Points, in no order, along strands that fork and pass close to each other.
Two points are linked if the straight distance between their rows is under 51.5. Some points are linked to none.
Faseb: [-18 -11 -26 -10 -13 -24  -2 -32 -28  -1  30   3]
milu: [ 21  21 -14 -26  20  30 -30  -3  24 -37 -14  18]
pazi: [-16 -50  35  11 -24 -17 -28  25  22  25  59  -3]
mape: [ 19  14   6 -11  15  -6 -20  14  27 -38  21  13]
Ruka: [-15  41  -9  19 -23 -18  57   6 -19   4 -25  -4]
kub: [  3 -63  61   5  16 -10 -36  44  39   4  46   1]
bupo: [ -8 -77  74   4  24   2 -25  57  42  10  36   0]
pupeb: [-23  14 -58 -24  19  20 -10 -13 -49  12 -48  -8]
Lemu: [ -5  26  -4  25 -18 -29  68  -3 -31  18 -21  -4]
fatek: [  4 -34  43   8   0 -13 -28  23  32   5  54  -4]
tevu: [-23  41 -30   4 -21 -12  43  17 -20 -14 -28 -10]
lelug: [-28  29 -42  -4  -6  -2  38  12 -43  -2 -48 -10]
kimor: [-10  43 -26 -22  -7  46  -9  21  -4 -21 -43   6]
Zum: [ 13  16  48  25   1  16  14 -12  38  35   9 -22]
Mizub: [ 61 -26  36   9  43  17 -37 -12  51 -36 -15   8]
Piv: [ -4  37 -28 -28   3  51 -25  33   0 -34 -43   8]
Biniv: [ -3 -12   3  26 -23 -42  49 -17 -38  30  10  -1]
fel: [-20  18 -53 -32  21  25 -20 -21 -33   2 -32  -4]
niz: [-11  20 -42 -35  20  28 -26 -24 -11 -12 -16   2]
ruf: [ 12  27 -19 -31  17  44 -35  40   9 -53 -40  20]
nov: [ -6  16  16  19 -17 -20  27 -15  -4  26  17  -8]
lunuv: [-23  12 -50  -7   6 -12  34  -3 -53   2 -39  -9]
tonif: [-26 -55  23  35 -53 -44  18   4 -20  54  30  -7]
lelen: [  4   0   5  -4  -2 -10 -18 -13  15  -4  42   1]
rasug: [  0  26 -28 -27  14  25 -20 -13   6 -22  -7   6]
kosi: [  6 -28 -20  14  -8 -40  54 -25 -56  24  -1  11]
tiba: [ 15  17  16   3   2  16   3 -42  15  25   2  -4]
Suk: [-29  30 -44 -15  -5  42  -9  30 -43   3 -69 -16]
pob: [ 51 -22  29   6  33  29 -33 -27  54 -15   3  -3]
bab: [ 32  20  -4 -24  23  34 -33  16  25 -56 -34  25]
vovoz: [-35 -54  29  28 -50 -30  -5  18   2  51  43  -8]
vafi: [ 14  26  -9 -19  19  -3 -19  32  19 -58   1  19]
bune: [ 34 -47  58  10  36  13 -31   5  53  -4  21 -11]
kib: [ -5  30 -28 -20   9  -1 -11  32  10 -53   1  10]
mobaz: [-35 -65  28  16 -44 -20 -29  35  20  43  51  -2]
dip: [-33  34 -48 -13  -7  21   7  29 -35  -8 -55 -17]
bar: [  9 -26 -32  12   7 -33  64 -18 -64  19 -16  13]
dena: [-14  10  -5  14 -23 -33  36 -12 -20   8  16  -7]
Seta: [ -9  -6  -9  -7 -12 -16 -10 -27  -7   0  39   2]
dak: [  5 -14  20   2  -4 -13 -22   1  23   0  50  -1]
lan: [-20 -26 -25  -1 -22 -38  14 -28 -41   5  24   4]
ludam: [-13  -6  29  27 -26 -27  25  -8  -6  39  31 -14]
vul: [ 35   1  21  -9  27  -4 -32  11  34 -44   9  17]
rafi: [ 51 -20  40   0  41  -3 -38   5  42 -41  -4  14]
Vaf: [ -1  47 -14 -10  -7  31   8  -7   3  -4 -32   7]
Tudu: [-19 -29  32  34 -36 -35  28  -1 -16  53  31 -11]
bukuv: [ 30   6  27   7  11  33 -10 -41  40  18   4 -11]
soveb: [ -2  41  -7  -1  -6  16  18 -19  -2  10 -22   5]
Barod: [ 43 -15  33  12  25  36 -22 -34  54   5   4 -12]
pef: [  5  26   6   3  -4   1  17 -32   0  21  -1  -1]
Zunus: [-13  -4 -42  -2   8 -23  50 -12 -58   8 -32   1]

A fork is a point with three links. Follow the links from the first point to the second and name the forks in between, in order.
Biniv, mobaz => nov
lelen, mobaz => fatek
kosi, Vaf => nov pef
bukuv, bar => pef nov
tiba, kimor => pef
Ruka, kosi => lelug

A fork is a point with three links, a tip a point with one. Leave the first point through the second and follow the links. Name the first fork or tip that comes.
tonif, Tudu => nov
bab, ruf => pef
dena, Biniv => lelug
fatek, dak => lan
vovoz, mobaz => fatek
rafi, vul => kib
rasug, niz => pupeb
